Points on a hilly landscape, in no order, each with its height.
A ball rolls from a point to whichever of its 2 nearest points has the largest drop for the distance, and stops where none of them is lower. Distance is the straight distance between rows; heights are no part of it.
gesu: [123  75 115 151 128 131 189 146 184  93  79 157 148 114  94 143 120 121
 102 103 167 131 124 172 153 153 105 145 132 123]  h=57.4
Mot: [121 139  56 115 103 134 182 116 174 103 135 191  97 136 113 138 163 158
 111  98 130 142 160 174 122 150 121 123 161  98]  h=23.2
gageg: [147 146 160 144 110 103 114 101 146 114 124 169  95 113 196  85 117  71
 162 141 178  80 132  85 149 143 150 127 132 121]  h=9.8
biz: [156 149 143 131 143 155 140  95 170 152 120  64 130 167 103 101 141 131
 130  99 180 142 134 173 116  94  88 126 120 153]  h=39.8
tubel: [ 87 129 134 116 143 135 159 140 165 133 128  87 138 123 106 132 137 137
 143 133 116  95 130 125 135 121 120 144 119 136]  h=14.4
ramil: [193 161 151  89  79 161 141 124  69 194 154 149 139 161 119 125  96 107
 135  69 160 152 153  91 139 119 155 121 120  89]  h=26.5
dusu: [143  89 149 162 149 110 157 105 159 114 134 165  68 100 163 114 123 164
 130  89  90 116 134 180 133 134 136 140 140  88]  h=44.0
sas: [137 151  88 141 109 164 162 128 114 125 153 174  79 130 103 113 163 206
 120 127 112 152 182 162 110 161 134 117 141  91]  h=27.4
Feb: [168 114  84 120 161 159 132 121 148 142 147  90 175 142  81 120 173 176
  90  98 179 110 150 202 101 167  70 108 109  82]  h=68.7
Fusu: [152 109  71 128 200 118 152 159 185  93 125 138 113 172  99 169 131  96
  93 189 115  86 142 173 110 175  76 135 134 107]  h=32.3
gof: [ 99  81 150 162 151 103 156 140 147 106 108 165 151  81 126 150 133 167
 118  55 108 153 116 154  97  84 157 159 122 115]  h=79.7
minu: [ 39 165  89 106 157 135 118 171 130  76  96 138 100  99 157 177 149 158
 125 120 106  99 133 143 140 120 134 156 138 146]  h=43.1
Pep: [133  96 108 179 108  86 147  90 113  90 102 162  62  88 170 151 132 137
 104 102 123 194 139 156  85 176 134 115 145 110]  h=75.2
turu: [178 158 139  89 168 152 118 141  44 197 149 109 181 146 109 153 119 135
 137 131 133 133 104  58 164 119 191 141 181 119]  h=29.7
nizu: [ 58  80  83 129 169 120 145 120 113  83  75 144 142  90 127 167 118 144
  76  90 148 147 130 189 102 127 109 117 152 143]  h=45.6
daba: [150 200 111 130 116 125 128 105 172 203 180 145 174 150 141 145  73  94
 161 118 194 120 160 100 153 124  96 116 107 132]  h=57.7
sab: [ 91 166 176 101 151 111 143 165 186 157 135  98 167 116 142 117 132 120
 137 178 132  59  78 118 193 181  97 146 155 115]  h=42.4
Nusug: [106 122  98 177 133 120 165 107 134  84 138 168  97  89 125  95 105 138
 116 145 131 163 144 142  91 135 135 147 117 139]  h=81.2
Gito: [ 57 123 125 120 175 106  95 139 139 123 142 147 109  82 129 123 100 146
 157 160  45 117 132 120 145 135 140 128 122 154]  h=48.8
nolo: [106 132 129 150 178 146 162 185 173 100 130 133 103 151  91 134 127 122
 113 194 111 120 134 173 111 148  70 124 134 144]  h=36.3
Fube: [108  84 119 142 114 137 177 147 171  90  54 108 122 120 145 113 159 104
  94 118 187 100 144 135 149 176 105 138 105 118]  h=54.8
Vori: [122  98 158 165 141  66 113 107 114 120 116 137 135 108 171 119 129  61
 109 180  64 121 120  90 131 150 167 108  88 173]  h=40.4
simum: [158 141 101 107 150 135  91  80  97 108 127 133 110 128 124  84 169 163
 127 132 131 169 156 117 111 110 151  97 152 144]  h=59.1
bur: [125 142 140 130 143 101  65 115  82 130 133 156 144 141 129 126 131 134
 124 129 124 196  99  69 143  79 174 122 140 151]  h=49.9
nog: [125 131 108 112 131 102  81 112 109  89 131 141  76 160 152 133 123  98
  89 164 148 146 102  51 147 126 176  97 120 142]  h=60.9
fip: [114 181  77 171  72 162 179 136 153 114 134 123 155 146 118 151 140 160
  97 158 172 120 114 163 108 123  82  86 115 141]  h=53.1
sut: [ 97 138  88 108 114 111  80 102 108  80  82 156  84 128 166 118 167 108
  86 133 146 166  77 107 132 122 161  99 121 180]  h=62.7
Rane: [129 133  87 158 132 105 146 111 196  93 130 159  62 143 120 131 143 112
 110  65 183 107 133 175 151 182 136 124 130  84]  h=27.5
pir: [116 159  93 168 177 132 133 147 161 142 142 110 113 180 114 135 124  88
 108 146 119  80  89 159 105 109  69 162 103 112]  h=26.9
Tetop: [ 66 120  76  95 123 140 145 164 142  59  88 140 151 123 124 181 139 124
  94 103 167 122 114 200 104 104  74 106 144 143]  h=43.2
dag: [175 164 143 123 101 135 115 111 111 177 205 105  99 147 125 120 127 131
 166 112  97 107 161 108 135 148 157 134 117  67]  h=44.1
kifor: [212 155 120  93  90 146 107 132  32 153 161 155 176 120 116  92 159 106
 105  78 160 131 150  68 101 127 138 106 167 123]  h=31.8
Zus: [122 137 134  88 131 142  99 171  87 161 149  95 185 156 114 146 132 116
 163 152 147 185 105  95  73 122  71 155 156 127]  h=70.2
Guto: [159 146 130 103  99 143 135 103 157 190 154 146 179 146 110 118  64 113
 179  71 159 134 159 133 158 117 112 130 122 131]  h=55.2
nunib: [145  99 197 140  80 112 185 162 149 151 143 144 145 116 107  94 108 111
 153 105  99 137 154 125 151 123 125 155 117 130]  h=26.1
mes: [166 107 112 137 108 115 111  74 149 106 146 133  62 143 145 118 127 138
 147  69 185 140 123 177 134 165 161 119 124  99]  h=32.5
Ses: [ 85  62 144 145 185 133 140 113 134  93  48 100 135  75 180 203 151 158
 106 145 121 149 122 162 107 137 124 110 134 160]  h=84.9
dalo: [ 94 130  75  71 107 114 101 127 103  85 115 132 149 127 124 103 140 129
  92 142 152 182 113 134  66 114 135 104 141 141]  h=66.4
vozur: [131 152 127 114  86 151 136 112 153 131 127 137 127  92 167 154 153 103
 185 169 129  94 128  89 160 135 146  97 147 130]  h=49.6
ginu: [135 104 169 101 153  90 157 170 188  95 161 176 156 124 102 120  83 134
 118 159 117  69 147 174 160 143 128 153 116 116]  h=6.8
bod: [160 183 172  97  95  89 127 105 165 160 167  99  98 151 154 129 135  93
 137 134 126  76 128  94 184 143 180 140 110 104]  h=36.0
Tedi: [ 98  82 138 124 199  83 131 117 167 127 100  83 133 126 124 144 155 170
  86 129 134 142 121 158  95 107 147 175  88  81]  h=57.2
Tad: [ 98 136 116 128 118 151 116 146  91 106 121  99 147 140 136 151 121 170
 112  84 166 112 118 184  85  52 138 148  92 129]  h=77.0
tiv: [118 203 144 141 136 139 133 129 147 185 111  70 149 174 152 173 109  77
 139 139 163 120 104 112 116  95  95 162 105 149]  h=33.7
bokik: [112  80 133 159 117 107  96  96 121 117  48 153 103  99 177 127 131  92
 122 114 115 161 105 136 156 166 144 129  94 157]  h=65.3
vif: [156  95 188 114  89  81 134 136 159 113 148 142 112 110 144 123 148  79
 167 163  79 138 156  77 168 164 152 114 124 109]  h=39.7
fodof: [155 161 171  85 145  93 126  92 182 168 159  84 128 139 155 107 117  97
 161 128 148  94 178 124 169 122 140 139 102 133]  h=32.0
Sol: [116 143 162 141 101 106 134 135 120 125 121 123 119 127 172 112  91  78
 155 144 141 107 136  69 159 103 153 162 133 149]  h=22.5
dorad: [ 74 116  97 130 109 107 138 145 113 117  97 124 101 125 119 123 153 141
 103 156  98 187 147 100 112 163 158 145  94 130]  h=72.1
suza: [129 171 108 139 175 134 104 156 126 155 147 121 163 179  81 154  94 109
 112 101 131  74  94 165  98  59  77 159 116 117]  h=23.8
Tefuf: [145  93 136 146 148 127 168 124 164 131 126  56 125 149 101 125 123 106
 136 141 136  67 162 178 133 138 113 140  92 122]  h=7.1
Ror: [131 156  83 113  78 135 136  97 134 162 161 150 142 142 115 115 141 163
 116  56 152  99 127 178  96  99 123 130 126 105]  h=65.5
leko: [ 75 160 109 134 110 129 160 159 121 131 158 148 123 152  71  97 106 119
 116  87 136 129  91 132 130 112 128 175 143 118]  h=16.0
las: [129 117  68 114 165 128 143 116 184 120 129 107 139 153 113 156 158 120
 137 131 148 122 128 178  54 165  50 114 134 111]  h=25.7
varof: [172 121 168 136 111 131 133  99 125 125 141 141  53 123 163 117 104 130
 155 108  71 120 110 141  90 120 113 140 107  90]  h=49.3
rolo: [173 121 121  82  98 126  77  79  63 161 146 141 104 123 152 106 123 115
 159  59 110 132 134 101  77  95 127 123 156 116]  h=44.8
kino: [137 124  81 167 127 112 156  81 143  69 147 143  61 105 118 118 134 120
 139 115 117 162 182 147  90 160 136 101 131 108]  h=78.6
tib: [132 116 135 116 196 112  44  92  83 143  98  97 157 110 155 126 139 163
 113  80 143 156 117 137  93  67 149 138 124 154]  h=54.9
vafa: [ 81  74 121 191 177  92 133 118 130 112  78 165 163  57 133 159 126 153
 108 101  58 164 124 155 103 129 126 135 134 155]  h=81.3
Donur: [133  76 127 150 181  80 126  77 174 116 135 142 108  95 164 124 113 148
 134 126 134 157 141 167 133 159 167 119 117 120]  h=39.1
rivis: [167 104 161  85 108 119  55 119  72 137 127 164 101 154 157 161 143 137
 126  62  93 130 109  96  99  76 145 116 131 113]  h=48.7
Mek: [ 83 103 103 102  76 163 119 148 119  95 103 154 153 100  92 117 107 121
 152 122 140 162 130 131 125 127 103 115 148 159]  h=70.3
Norik: [124 140  54 135 151 129 122 162 186 120 137 135 112 183  69 144 121  86
  61 157 129  74  90 154 124 145  98 149 106 100]  h=29.4
pom: [139 162 104 205 107 116 173 119 177 161 163 110 143 136  89 133  95  80
 115 149 120  53 132 142 174 141  97 113  95 111]  h=68.5
Fiso: [121 152  51 109 173 118 121 120 200 118 125 141 119 175  76 138 162  92
  95 112 156 107 105 173  97 131  69 117 136 110]  h=28.4
nudu: [161 161  77 112 130 161 119 102 111 168 172 106 153 124  93  75 163 178
 113  86 166 102 154 154 109 147 107 132 120  98]  h=67.1
bem: [116  91 158 150 149 115  89 118  76 104  88 112 101 117 151 129 151 112
 122 174  72 108 146 114 153 115 179  96  89 180]  h=33.9
Reme: [129 113 140 179  78 140 129 111 111 108 116 176  58 117 124  78  92 124
 125 127 121 192  98 135 149 141 109 106 147 138]  h=78.3
kob: [179 186 131  62 123 156 101 137  33 189 152 111 184 159 113 115 123 138
 105 119 169 121 135  67 113  94 152 127 151 123]  h=25.1
mem: [ 76  91 112 116 156 101 134 137 153 102 117 185 100  99 114 114  68 111
 129 122  91 103 111 128 143 131 126 152 119 148]  h=51.8
Vapi: [145  81 122 153 189 148 165 132 149 109 134  88 153 157  70 152 107  99
 111 130 141  98 121 185  88 116  73 142 132 121]  h=15.9
nor: [156 152 135  95  99 121 109 139 166 156 177  84 181 165 151 155  95 122
 173 172 169 116 124  99 131 130 115 134  95 107]  h=32.4
Pel: [173  95  57 160 174 152 151 104 151 104 156 150 178 140  37 134 124 109
 104 107 144 105 136 177  88 116  78 110 146  90]  h=22.4
rurog: [162 117 139 116 160  86  62  86  69 146 119 176 159 134 158  99 135 140
  91  80 139 174 129  99 104  84 164 126 123 139]  h=52.5
burev: [143 149 161 157  97  94 100 100  85 133 158 185 109 140 144 125 115 112
 136 124 104 189  79  43 130  99 160 132 161 112]  h=46.4
kugip: [162 172 149 121 100 134 137 141 119 194 171  70 179 156 138 181 101 147
 138 185 141  93 111 108 188 132 156 124 120 103]  h=35.9
fito: [ 81 131 100  90 108 135 111 142  89 118 137  96 166 132  88 117 121 104
 152 149 128 182 102 106  86 104 101 125 154 167]  h=68.2
beve: [ 95 149 101 168  61 154 175 172 150 119 135 134 152 111 128 156 118 124
 142 170 150 109 101 115 145 129 109 118 105 125]  h=50.4
Sadi: [210  98 168 120  89 138 141 124  87 124 166 150 142 127 127 120  99 145
 166 158 114 105 182 117 133 117 164 104 130 115]  h=51.5
beko: [145 162  90 115  87 159 118 114 104 125 171 114 163 155 129 168 158 161
 131 183 153 126  98  88 140 113 138  96 136 113]  h=41.5
Bil: [102 197 147 142 119 146 125 178 162 184 115  88 172 133 157 182 104 109
 153 119 137  70  85 135 165 102  77 129 106 146]  h=37.0
pum: [159 177 119 116 101 109 132  97 116 164 191 113  96 174 133 124 110 106
 147 135 134 130 111  80 152 136 179 140 155  86]  h=39.9
Popi: [158  53 137 146  94 100  89  82  93 110  69 165 113 129 164 166 134 120
  91 102 108 208  92 142 126 179 147  91 107 127]  h=68.6
kov: [155 114  96 155 119 144 162 109 179 118 153 157 157 122 111 145  89 127
 145 110 161  73 137 180 162 139  96 111 105 130]  h=46.1
tilod: [ 91 186  78 120 141 130 135 169 171 128 177 160 160 127 113 160 101 160
 125 149 129 109  93 134 122 118 114 145 142  94]  h=16.1
Dafi: [120  74 181 134 117  88 189 159 172  97 136 178 133  79 133 100 108 109
 121 130  91 110 159 151 162 162 136 145  99 117]  h=16.2
tozo: [ 89 101 127 104 132  90 139 166 193 112  81 114 101 133 127 122 151 124
 105 172 137 168 150 107 145 187 144 151  88 128]  h=70.8
Zuro: [117 198 186 132 145 109 137 132 145 151 122  82 154 145 155 144 106  86
 147 178 151 115 109  65 145 102 139 156 131 154]  h=29.8
Fadi: [ 91 120 110 169 103 124 155 114  84 100 143 172 113 104  99  76 105 144
 116  87 105 161 122 159  72  91 112 129 158 128]  h=83.6
toba: [ 74 178  74 148 104 177 149 167 156 125  97 118 103 154 122 163 150 128
  79 171 162  95  95 148 136 161  66 120 138 139]  h=55.1
Mel: [ 90  59 124 199 191 110 150  71 159  93  80 132 151  50 159 180 124 144
 109 140 128 155 139 126 108 137 121 125 139 157]  h=83.2
guf: [186 185 129 104 122 140 103 131  95 195 180  77 159 188 121 182 139 143
 126 181 159 128 104  62 136  96 146 101 116 112]  h=38.8
lurun: [142  83 159 113 105 157  69 126  64 110 117 173  77 128 142 161 131 151
 130 122  39 146  93  93 139 132 129  74 121 133]  h=37.9
Kupit: [110 126  84 132  97 171 141 127 121 115 124 157 171 113 113 163  95 154
 145  83 138  63 126 193 138  88  84 100 117 156]  h=42.3
ninog: [193 136 151 138 100 174 121 131  74 118 137 171 140 109 149 136 126 181
 156 116 131 129 153 128 112  72 164 124 138 140]  h=56.9
lile: [158 120 127  94  81 152 108 154  25 117 125 143 156 101 112  76 167 143
 106 105 112 156 153  90  73 123 137  98 160 140]  h=38.9
tekun: [119 102 137 101  87 145  83 161  68 119 118 143 131 118 115 160 154 144
 154 131  88 152 108  79 140 114 149 104 147 118]  h=33.0
kulap: [106  96 158 166 138  94 145 149 171 111  91 115 166 104 126 122  93  77
 141 108 175 156 113 126 125 104 111 172 102 159]  h=38.0
Tar: [120  91 156 165 163  88 131 112 147 106  59 110 125  69 205 105 160  82
 113 171 111 102 146 121 135 157 148 127 104 153]  h=47.0
Fefin: [ 99 183 107 133 156 160 116 170 115 114 157 128 155 154  97 128  75 150
 143 149 135 106  89 150  91  77  77 137 128 139]  h=20.3
Fef: [194  96 201 184 135  73  92  89  83 137  91 151 101 168 145 135 133 120
  82  86  81 163  98 114 137 114 156  80  90 149]  h=55.0
Zifu: [168 123 165 115  40 145 157 122  49 163 139 124 126 154  82 112 124 128
 122  83 129 174 136 103 128 112 142 127 142 126]  h=33.1
lide: [135 102  79 108 168 135 143  96 168 105 147 125 153 111 144 169 140 159
 154 124 174 116 132 163  79 111 107 121 128  99]  h=21.5
goli: [127 158 131  92 163 115 128 155 143 187 164  72 172 151 117 138 112 139
 169 181 129 168  83  99 130 135 114 159 158 105]  h=72.0
nubob: [161 182 125  79 120 148 121 130 107 216 143 111 178 157 113 130 130 145
 136 105 147 139 156  96 120 120 134 156 122 106]  h=21.6
dif: [175 165 140 112 131 154  94 107  50 194 162 132 118 131 115 105 141 150
 131 114 100 141 127  69 140 134 155 153 184 102]  h=35.2
rutuz: [121 110 119  94 180 138 106 123 141 172 150 100 130 133  85  86 121 162
 167 106  89 104 161 134 134 134 113 143 118 124]  h=19.2
Bemus: [ 59 122 109 122 179 115  96 140  99  65  76 115 156  88 152 143 131 143
 109 121 124 181 116 179  64 113  98 108 163 175]  h=48.5
Demuv: [169  68 120 147 117 112  86 103  26 103  98 175 129  98 147 144 164 119
 120 101  69 150 119 120  81 107 133  78 127 136]  h=50.7
talo: [159 175 134 153  74 165 130 123 116 133 149 152 123 129 163 168 130 138
 152 191 156  94  79  79 179 127 161 101 156 136]  h=45.3
diz: [159 102 117 141 150 122 150 100 147 131 129 103 145 125 108  87 133 129
 145  85 179 170 149 154 109 105 135 134 136 137]  h=36.1
bega: [176 160 170 126  75 144 131 115  66 184 174 147 107 137 131 142 107 137
 150 114  91 166  98  63 109 112 145 144 176  84]  h=40.7
Lon: [157 106  83 115 122 105 100  55 107  91 143 126  70 136 151 127 167 142
 119  83 159 176 152 174  99 164 173  77 171  88]  h=37.7
gubo: [ 64 102  98 144 159 111 129 158 102  98  89 111 136 114 134 121 104 156
 101 143 113 171 141 167 106 144 143 141  76 157]  h=73.6
buzoz: [131  94 136 132 168 113 101  74 153  94  77  88  95 139 182 150 171 112
 101 142 194 130 105 124 128 121 168 129 101 142]  h=54.2
Teb: [119 124 125 143  84 155 146 130 139 110 108 161  50 112 140  96 133 111
 130 159 148 154 122 105 178 175 143 123 146 159]  h=75.0
Maza: [180 145 181 121 131 138 128 138 109 142 130  89 174 149 138 144 165 142
 131 156 112 107 165  98 117  61 161 139 113 123]  h=33.2
Vit: [ 58 125 131 117 142 121 108 182 153 111  49 108 105 138 166 110 153  91
 116 188 133 145 125  50 145 198 120 145 123 122]  h=69.5
pizor: [167 103 127 105  82 112  63 110  42 128 128 175 132 102 119  96 177 105
 106  80  84 147 131  98  67 126 108  60 170 135]  h=44.7
Zaruv: [114 152 127  85 177 137  93  88 142 154 161  86 101 137 123 108 146 137
 172 170  95 111 144 110 144 120 148 115 130 142]  h=23.6
Tikev: [147  79 102 112 149 158 148 108 134 121 108  59 129 135 103 121 172 170
 115 129 158 142 182 185 111 164 115 112 126 120]  h=67.8
nof: [131 133 104 108 165 131 131 159 184 116 172 175 187 126  82 124  81 149
 139 148 101  84 133 142 163 131 121 132 129 133]  h=12.2
lolef: [132 135 171 136 114 142 134 138 161 104 120 113 135 114 144 151 184 107
 142 218 104 105 130  60 182 130 152 100 157 145]  h=53.4
sepa: [176 116 169 155  96 117 176 113 151 138 146  76 109 143 115  99 129 107
 156 115 141 104 178 157 160 146 166 125 106 121]  h=18.1
tak: [111 123 172 119 116 140 150 130  82 167 157  97 103  98 127 122  86 116
 154 120  74 103 120 122 185 123 146 154 169 141]  h=47.8
Zis: [186 113 207 105  79 115 121 136 129 124 174 157  99 137 146 126 130 145
 170 146  74 136 136  98 152 149 153 115 142  81]  h=45.1
pega: [123  80 110 182 101  95 127 102  81 103  66 183 107  82 193 176 122 151
  89 126  87 186 103 176  95 187 152 117 109 138]  h=71.8
baleg: [148 160 134 125  80 170 150 137 123 165 163 146  88 132 106 116 154 194
 142 117 100 127 106 134 149 138 132 128 153  90]  h=31.9
Gute: [143  89  85 103 145  96 101  77 111  97 125 128 127 112 127 118 163 182
 103  97 200 203 179 159  75 181 148  86 181  90]  h=41.8
Doko: [151 185 117 189 122 117 157 144 138 185 153 112 163 151 108 161  78 141
  89 134 145  94 140 157 148 109  70 104  72 122]  h=65.9
zami: [ 83 156 122 148 115 128 159 150 128 127 161 146 115 127 110 105  63 109
 111 124 131  68  78 139 184 133 132 149 150 121]  h=9.4
kodu: [ 84 151  64 137 101 116 176 149 183 106 143 180  93 147 103 116 146 126
 104 118 135 132 102 124 137 153 135 163 137 100]  h=19.9
mut: [ 71 135  85 117  87 170 145 158  95 100 119 185 121 117 105 136 108 169
 118  70 110 103 128 183 144 113 117 118 161 145]  h=39.0
Defu: [142 131 192 141 190  98 144 150 173 111 147 104 135 132 142 121 134  98
 156 207 104 125 130 121  97 127 102 135 111 132]  h=76.0
bulap: [143 137 120 104 173 123 116 114 163 140 144 121 185 104 150 150 140 140
 179 119 131 118 163 118  75  84 121 165 105 117]  h=25.9
dof: [131  86 153 154 160 156 147  84 154 115 100  64 142 141 143 153 140 105
 136 108 211 135 104 173 125 109  73 132 137 163]  h=43.8
fivo: [131  82  91  79 104 169 141 129  85 108  95 108 128 120  94 110 185 164
 114 146 123 155 191 141  92 156 126 100 138 127]  h=65.7
Folun: [184  75 182 114 128 111  93  85  95 147  93 126 122 143 163 152 157 132
 119  73  90 135 118 110 136  73 171 116 101 137]  h=51.4
tun: [134 129  90 155 120 109 173 147 213 103 111 189 115 137 102 135 146  90
  72 118 139  85 128 139 173 180 131 137 115  78]  h=23.4
pud: [ 95 146 161 135 184 115 123 174 154 149 182 101 136 146 109 121  93 107
 174 185 112 134  92 107 103 140  87 150 145 128]  h=73.7
Pere: [112 159 133 103 172 111 103 131 115 155 122 140 172 113 138 110  90 132
 156  97 126 154 136 104 111  69 143 172 121 132]  h=29.9
nuz: [112 170 114 150 134 132 156 144 204 109 131 159 123 115 133  76 120  87
 139 174 158  77 149 110 164 212  99 107 156 123]  h=49.4
lono: [123 155 195 112 144 109 150 177 160 168 138 109 162 161 106 126  55  97
 113 120 126  91 131 128 169 115 103 169 117 138]  h=15.1
sug: [ 99 155 120 161 103 130 186 168 191  93 155 139 147 110 128 114 115 103
 138 209 116 102 108 106 148 185 120 135 144 123]  h=46.2
tavib: [ 64 124 102 101 136 164 118 133 118 102 120 136  99  89 139 150 134 144
 152 155  84 123 123 119 134 135 159 112 150 163]  h=45.8
sevi: [166 188 125 132 158 161 105 165  87 170 138 117 184 127 117 108 114 167
  88  97 179 101 132 164  85  88  94 153 117 140]  h=62.4
Riz: [116 100 160 111  88 181 111 141  70 150 145 148  90 112 120 105  87 154
 182 101  85 111 134 130 162 128 123 134 144 138]  h=41.0
giko: [166  81 122  72 129 136  96 155  72 120 136 112 136 141  91 101 164 150
 136 162 111 151 165 100 127 140 140  96  96 131]  h=63.4
fabu: [132 104 162 116 115 124 112 151  99 100 109 117 137 117 136 148 142 114
 137 147  80 135 146  93 138  90 181 128 111 140]  h=28.3
zed: [105 112 125 138 126 134 127 127  88  97 131 156 157  88 142 142 135 177
 106  53 129 107 130 175  85  70 124 148 158 107]  h=78.4
Sugud: [174 155 146 117 160 173 122 130  77 155 137 142 163  98 126  96 150 199
 127  94 155 103 158 156 118  86 134 148 134 142]  h=60.2
malu: [ 74 149 130 161 174 125 166 185 177  89 115 136 123 114 102 104  93  97
 111 219 102 105 109 113 165 180  87 131 163 149]  h=41.4
Niva: [121 111 119 145 108 152 114 114  36 109 110 143 122  78 125 138 158 148
 129 124  52 142 157 125  73  88 154  98 138 132]  h=55.7
fupu: [100 115 112 110 108 102  88  90  84 121  97 124 139 124 145  95 149 117
  78  96 129 195 100 151  99 130 153  82 148 171]  h=64.7
bug: [159 109 143 138 102 112 108 100 112 108 127 110  67 163 140  98 129 102
 116 147 145 132 146  95 146 123 189 116 112 140]  h=58.2
sivev: [ 45 161  61 107 129 160 143 156 150 104  93 167 110 120 108 170 131 148
  93  94 125 106 107 165 156 130  94 134 164 151]  h=41.2
vekel: [ 97 109 143 125 152 150 121 175  85  85 107  82 117 127 143 140 105 150
 123 134 126 118 142 167 133  87 133 150  89 148]  h=75.4
nimez: [181 103 110 143 108 126 154 115 151 144 177 138 163 127  77  91  85 130
 177  58 162 103 178 159 151 169 103 118 121 101]  h=51.1
veme: [ 57 123 142 146 120 112 133 144  75 146 141  90 102 107 113 122 102 114
 140 128  76 153  85  84 153 136 173 169 158 129]  h=53.3
ruri: [110 109 161 131 148  72 102 142 158 120  94 140 169 113 160 121 121 126
 159 106 112 151 127 117 136  91 134 173  90 146]  h=33.5
Pez: [111 141 202 134  92 108 196 165 147 179 158 122 133 124  96 104  63  86
 117 108 104  81 134 113 190 140 152 162 126 119]  h=22.3
Sud: [ 76 106 132 149 131 108  83 155 140 131  21 134 138 123 174  84 129  92
  97 165 131 167 118  98 146 180 145 137  86 163]  h=67.9
pelid: [126 105 120 122  99 172 148 121 157 117 110 153 108 114 115 114 142 152
 142 126 119 162 164 142 166 138 119 103 132 166]  h=72.3
fudi: [145 105 165 126 134  89 127 111 178  99 149 127 128 114 149  94 123 124
 168 165 125 160 169 121 153 144 154 121 112 119]  h=33.6
lefat: [144 131 127  93 207 131  71 101 111 132 116 101 126 138 153 127 162 153
 147 144 150 149 135 149  82  99 121 119 135 156]  h=56.7
lemif: [156  90 135 179 132 111 160 103 159 102 109  86  99 119 125 101 112  98
 139 103 190 143 162 151 158 154 142 118 133 149]  h=28.9
tupup: [103  92 158 154  83 114 116 120  93 147  71 115  86 116 144 124 158  81
 122  89  95 159 105  95 154 131 154 144 105 159]  h=61.9
voto: [162 114 155 148  87 120 111  94 121 111 151 127  43 136 143 126 163 102
 147 118  79 160 138 110 117 142 158 126 107 110]  h=54.1
zire: [141 123 170  66 162 109  99 109 169 134 127  75 117 152 141  89 127  96
 157 175 126 112 129 115 162 128 122 130 122 160]  h=27.6
Gat: [182 124 120  95 137 154  85 114  78 119 146 114 150 160  79  94 174 156
 108 152 152 159 136  65  98 129 141  98 158 134]  h=61.3
kurif: [117 173 142 181 121 155 159 155 142 120 116  63 101 149 116 138 180 107
 122 191 130 128 121  95 106 127 126 141 137 146]  h=59.7
mugo: [126 125 122 120  87 190 141 130 111 156 140 188 111 109  99 114 118 179
 155  62  99 112 122 162 145 119 102 120 141 121]  h=35.6
fep: [129 162 110  97 114 160 102 108  76 162 168 133 125 127 103  93 139 128
 145 101 113 115 129 108 103  94 141 145 159 150]  h=40.0
dapa: [126 194 107 156 122 144 150 119 110 193 156 132 173 140 109 137 108 160
 103  91 145  89 138 153 110  73 116 128  96 121]  h=64.1
didon: [106 108 167 165  77 116 118 122 106 141 124 137  67 108 143 113 116  88
 134 129  58 151  92  86 131 149 152 153 130  99]  h=57.8
Nutev: [137  93 137 131 135 122 123 121 158 100  66  81  98 128 179 102 168  83
 115 163 163  95 150 116 140 163 152 121  97 133]  h=51.6
gef: [139 147 122 102 147 109 119 124 195 133 135 126 177 146 156 149 127 124
 186 153 171 147 117 125 106 115  89 152  98 129]  h=29.3
bev: [142 184 183 116 127 147 122 181 107 167 147  59 184 171 143 158 129 168
 121 167 116 105 124 136 137  99 133 153  89 107]  h=36.4
pazur: [ 90 154 150 101 164 107 144 158 208 123 135 104 108 129 140  83 135 106
 106 180 153  75 133 113 167 232  97 135 142 115]  h=45.5
Zoru: [ 77 191 158 128 157 139  99 175 180 168 145 101 146 137 135 166 118 119
 121 141 119  29  86 142 209 121  82 129 149 129]  h=39.6
ziz: [ 59 179  91 148 147 159 175 150 149 114  81 101  78 128 121 133 168 119
 110 177 115 129 118 111 115 149  87 129 163 147]  h=57.1
veka: [134  84 124  87 113 148 107 121 106 110 118 163  54 128 140 159 146 135
 148 170  70 126 133  93 169 147 160  80 138 160]  h=42.8
pibed: [174  66 148 126  50 155 131 116  90 128 127 139 108 137 111  74 104 152
 144  83 151 172 141 156 128 128 118 132 132 107]  h=40.3
nipad: [120 100 158 109 182 108 114 132 186 114 100  90 123 128 184 161 161 154
 122 152 180 116 105 149 109 131 131 155  94 122]  h=55.9
runi: [107 155 173  96 159 151 124 181 115 183 120  73 182 156 118 161  75 111
 148 103 128 133 147 120 128  79 101 162  98 138]  h=8.9

Where does a ball stop that starts at each point below?
ziz | ginu
dalo | fudi
Tikev | dif

Call two points neighbours if one is among the 2 nearest of the other. Go from one point of each pair to the other, from neighbour to neighbour, staying as low as possible. Name the highest point that can't be avoided.
lide, fabu | bev
ginu, bulap | Norik
runi, ginu | nunib
